Points on a hilly landscape, in no order, each with its height.
A ball rolls from a point to the lowest of its 5 nearest points, and stops where none of them is lower. Distance is the straight distance between rows; heights are no part of it.
lar: [ 78 183 142 161 129 111 149  72 176 125 143 120 147 122 106  14  97 155
 113 189 114]  (h 1.79)
Robiz: [125  77 126  94 125 128 105 176  83 121 102 103 113 114 122 252 137  85
 140  87 115]  (h 2.40)
supo: [115 118 116 104 123 111 131 146 130 126 132 118 108 122 111 160 116 113
 147 107  98]  (h 3.79)
rofup: [134 154 122 161 126 152 140  85 142 133 149 164 144 140 134  53 142 153
  98 170 148]  (h 4.82)
lera: [140  97 131 124 116 118 113 143  90 131 125 140 141 142 139 180 143 118
 119 108 143]  (h 0.92)
tapag: [142  74 146 108 131 148 110 159  69 128 106 121 136 118 142 211 139 112
 123  90 144]  (h 2.13)
nifo: [113 117 136 115 124 111 135 109 131 122 132 131 136 136 120 133 129 104
 137 144 117]  (h 0.47)
mif: [146 134 125 142 123 163 120  96 120 129 116 152 130 131 140  91 139 129
 107 154 173]  (h 0.46)
Nazuv: [135  92 127 120 116 118 108 144  93 125 127 135 134 140 132 187 147 118
 128 110 129]  (h 0.76)
Muv: [153 155 111 156 124 162 121  91 145 135 137 161 142 139 152  55 145 156
  96 182 168]  (h 3.40)
zigo: [122 101 126 111 111 111 121 150 109 135 133 130 132 118 116 180 143 108
 134 108 116]  (h 1.24)
gid: [102 111 109 122 131 124 114 179 139 113 135  92  87 144 112 194  96 118
 161  53  66]  (h 3.60)
fer: [ 94 162 126 137 122  99 163 112 178 134 143 117 120 106  85  67  91 149
 139 130  98]  (h 2.76)
sos: [116 106 124  91 135 135  96 194 101 101 113  92  90 136 128 252 101  92
 161  66  86]  (h 1.40)
lagok: [118 144 124 154 122 124 134  80 145 130 163 147 148 138 115  58 140 141
 110 162 132]  (h 4.18)
Bedaf: [121 114 110 111 133 119 106 191 123 121 134  93 100 150 133 221  82 117
 166  59  72]  (h 2.85)
Kor: [203  80 150 117 155 157  96 208  44 143 104 114 138 108 162 200 169  90
 127  90 178]  (h 6.43)
vil: [103 157 126 139 123  95 152 114 175 129 145 124 141 128 104  86 105 147
 139 137 103]  (h 3.68)
Nop: [ 64 178 140 146 130 111 177  84 188 120 119 117 110 118  88  58  67 175
 132 133  90]  (h 0.28)
dem: [ 72 186 134 168 133  89 175  78 198 129 119 114 137 123  83  18  77 195
 127 166  95]  (h 2.80)
ped: [115 118 104 100 128 106 121 168 133 123 131 112 119 125 118 193 117 110
 162  82  97]  (h 5.45)
reluv: [165 150 102 148 132 151 124  90 150 133 122 169 140 114 167  53 166 156
 103 210 188]  (h 2.77)
lete: [187 123 120 135 126 165  97 131 109 141 120 139 130 109 164 102 179 120
 123 153 193]  (h 3.52)
mol: [108 133 118 103 131 108 138 145 147 116 132 112 102 121 117 171  95 111
 154 102  81]  (h 4.22)
Putu: [199  71 155 116 139 153  97 207  45 146 102 118 139 112 159 226 156 101
 123  67 171]  (h 6.11)
tini: [105 155 125 134 130  94 149 125 170 131 136 125 133 127 113  99  91 152
 147 130  93]  (h 4.87)
Mesup: [104 150 126 125 141 105 148 140 170 117 126 115 118 138 110 136  81 147
 154 111  75]  (h 3.59)
paku: [164 128 118 131 126 167 108 122 113 137 115 139 122 113 161  85 168 123
 103 163 195]  (h 2.37)
mubok: [139 106 131 121 111 132 122 138  96 139 129 130 143 133 142 146 155 115
 124 106 148]  (h 1.25)
beg: [128 105 130 138 107 138 125 128 101 135 130 132 127 137 133 132 150 103
 114 112 152]  (h 1.91)
Viv: [162  63 143 104 135 146 107 188  63 135 101 112 136 116 130 231 154 101
 127  74 146]  (h 3.57)
Vinob: [104 128 117 109 132 124 135 151 154 113 133 100  83 136 116 168  85 112
 159  69  79]  (h 3.87)
manaz: [104 161 128 136 122  91 153 110 174 140 149 124 135 121  99  63 110 141
 129 145  99]  (h 1.20)
tid: [140  70 138  88 136 148 108 168  74 125 108 113 131 113 126 236 144 100
 132  86 134]  (h 2.66)
Toz: [138 161 109 155 127 155 137  84 169 137 138 170 137 131 138  28 151 148
  92 182 159]  (h 4.57)
tagib: [ 90 139 127 112 139 131 132 155 154 114 133 109  90 130 120 157  77 122
 153  86  62]  (h 3.96)
dul: [ 92 149 122 134 125 106 155 134 180 128 134 117 120 123 108 112  83 154
 149 115  86]  (h 3.34)
moma: [131 171 119 151 124 160 150  60 178 142 153 169 140 122 133  13 151 151
  88 186 157]  (h 3.91)
zedet: [115 129 139 128 125 100 144 105 142 122 139 130 137 132 119 120 120 125
 132 140 106]  (h 1.41)
modo: [114 122 105 102 124 113 119 179 135 126 123 113 103 145 127 202 114 114
 158  81  86]  (h 3.47)
nokil: [119 161 129 158 122 132 144  83 154 139 168 138 151 128 119  41 144 137
 110 162 128]  (h 0.38)
Vero: [130  90 137 108 126 120 106 156  81 124 112 130 138 129 144 208 137 118
 125 110 136]  (h 1.18)
Vit: [108 155 130 144 131  93 137  94 160 135 155 124 144 129 105  65 118 140
 131 155 112]  (h 3.28)
Gol: [127  93 122  93 124 121 107 160  86 120 105 111 125 129 134 226 131 108
 139 105 114]  (h 1.98)
fevov: [ 86 183 138 148 140 104 159  69 184 132 139 125 148 115  96  33  90 155
 133 169 100]  (h 0.48)
Dogof: [107 122 106 111 121 123 121 174 144 115 130  95  86 137 108 180  87 117
 158  61  62]  (h 3.71)
sefa: [105 137 128 105 132 117 148 139 161 118 122 114 106 142 116 146  86 131
 165 109  71]  (h 3.61)
bot: [201 104 154 109 151 157  96 173  52 133 100 111 131 101 175 164 171  95
 125 119 190]  (h 5.97)
Lis: [110 135 142 137 129 112 138 104 140 134 153 142 146 136 122 102 124 138
 127 161 117]  (h 1.78)
peba: [162 151 107 139 136 153 120  87 157 128 130 170 149 118 171  41 171 157
  90 209 200]  (h 2.86)
bip: [109 103 113 117 137 127 111 188 112 107 120  92  89 159 127 230  78 108
 166  45  73]  (h 5.50)
zekef: [ 92 176 143 151 138 126 151  45 174 130 149 132 139 123 102  13 130 142
 105 183 112]  (h 2.53)
Nerez: [184 103 143 124 136 160  99 160  63 128  93 128 134 130 170 172 155 110
 118 126 184]  (h 5.42)
poson: [ 89 178 146 134 126  94 169  96 179 137 131 124 127 114  87  53  87 145
 135 135  98]  (h 2.15)
bal: [162 102 133 138 119 137 111 141  86 139 117 138 138 147 146 155 157 128
 119 122 173]  (h 2.60)
Dipu: [172 135 112 129 128 167 114 103 116 129 112 145 130 109 177  85 176 123
 106 182 205]  (h 2.96)
dugi: [116 150 132 152 124 115 139  87 150 138 166 135 151 128 115  55 133 138
 120 160 121]  (h 3.95)
vak: [119 114 127 114 109 117 132 128 113 130 134 132 137 134 120 153 152 116
 130 112 126]  (h 1.33)
miduv: [158 131 126 136 118 160 116 106 110 135 120 149 118 132 155  96 157 116
 105 152 183]  (h 1.46)
vebe: [130 137 132 151 120 134 136  92 131 120 142 153 141 144 137  85 135 133
 107 161 140]  (h 1.27)
Fesom: [106 133 134 103 132 105 152 132 151 119 138 121 114 131 113 137  94 124
 147 124  93]  (h 3.03)
kilub: [192 118 132 139 138 152  99 150  93 135 112 132 138 119 174 138 171 131
 114 146 190]  (h 4.53)
fofi: [151 155  99 147 123 152 141  76 163 145 138 173 137 107 158  15 175 160
  96 206 195]  (h 3.29)
Doz: [ 89 177 141 143 131 101 159  75 172 143 149 126 132 110  87  40 102 139
 128 155 107]  (h 1.55)
gopit: [116 140 126 142 119 103 142 106 144 129 157 134 147 137 112  82 127 136
 129 154 110]  (h 2.16)
rotu: [156 123 127 143 119 146 116 136 115 134 127 141 132 132 153 119 157 122
 116 120 174]  (h 0.45)
Vatef: [ 75 164 132 142 124 110 157 109 189 132 134 117 109 106  80  78  77 163
 138 113  87]  (h 0.99)
buduv: [109 159 129 166 126 147 142  59 161 133 155 143 143 122 111  24 150 140
 101 171 133]  (h 3.06)
solid: [124  95 117  91 126 120 102 175  97 108 109 113 116 137 129 233 126 102
 151  98 107]  (h 2.12)
Gen: [154 138 123 148 132 152 120  91 137 125 128 161 143 143 146  72 147 142
 104 175 166]  (h 2.07)
pem: [192  81 148 122 145 154 116 183  57 135  95 120 126 106 153 204 150  97
 127  82 182]  (h 7.99)
nuze: [129 104 110 108 123 105 111 164 108 125 129 118 123 131 121 196 135 119
 138 107 108]  (h 3.33)
folo: [161 144 122 144 133 167 119  92 135 124 116 156 138 131 163  74 155 137
 102 182 187]  (h 1.93)
tuke: [ 95 154 123 136 137 109 153 138 176 120 140 116 117 118 109 122  77 163
 148 107  71]  (h 3.41)
lalo: [169  80 148 116 138 145 112 160  68 128  90 129 138 126 148 197 149 109
 115  98 157]  (h 4.51)
pova: [128 134 137 156 126 128 138  93 139 130 156 145 152 138 126  79 141 142
 115 160 129]  (h 1.83)
giguz: [124  93 117  87 127 123 103 183  88 118 116 111 117 130 127 244 130 103
 140  98 104]  (h 2.14)
tovu: [127 130 142 141 133 124 128  90 123 127 144 143 147 146 126 106 139 131
 111 155 128]  (h 1.58)
senez: [142  90 143 128 129 131 117 154  79 123 111 128 139 145 141 193 154 124
 125 110 151]  (h 1.26)
luz: [159  77 154 120 134 144 116 158  63 131 100 126 136 129 140 203 148 115
 116 107 154]  (h 2.68)
Dunog: [ 62 187 147 158 136 102 179  81 194 126 125 114 125 115  82  38  68 190
 132 157  90]  (h 2.59)
numak: [162 125 121 139 112 154 113 125 107 137 116 136 125 128 153 103 163 125
 112 142 186]  (h 2.78)
ripug: [114 115 112  97 135 120 105 190 114 106 117  95 100 153 132 233 105 107
 162  72  82]  (h 1.89)
Megig: [179 111 136 136 139 146  95 152  83 132 112 132 137 131 166 143 167 129
 122 132 188]  (h 4.30)
Lebu: [114 128 133 105 127 112 136 117 128 117 134 119 117 127 114 136 116 110
 140 123 110]  (h 1.74)
fipav: [148 119 122 142 120 150 124 111 108 130 127 136 128 139 139 107 155 125
 112 130 163]  (h 2.49)
gom: [126 113 132 131 116 127 129 105 110 134 131 142 136 129 120 117 142 112
 118 141 134]  (h 1.47)
zona: [ 92 156 122 144 130  96 162 126 183 131 133 122 113 119  99  97  88 155
 149 113  84]  (h 2.63)
Demaz: [142 124 139 130 114 148 132  97 109 124 131 144 135 139 137 106 147 117
 111 147 152]  (h 1.37)
rusez: [119 102 113  80 130 126  97 178 106 107 110 110 117 137 126 237 122 107
 152  97  92]  (h 1.88)
zek: [107 145 138 117 131 102 147 119 159 136 141 127 128 133 112 129  98 135
 135 145 100]  (h 3.05)

Call two points neighbours if one is among the 5 nearest of the other. Go from one point of each pair to the other, from neighbour to neighbour, staying as low as possible. Name the highest point that can't be avoided.
Nop, Nazuv | zekef
nokil, Nazuv | pova
sos, Nazuv | Gol
rotu, Nazuv | gom
nifo, Nazuv | vak
rotu, mif | miduv
Nop, fevov | poson
manaz, fevov | Doz
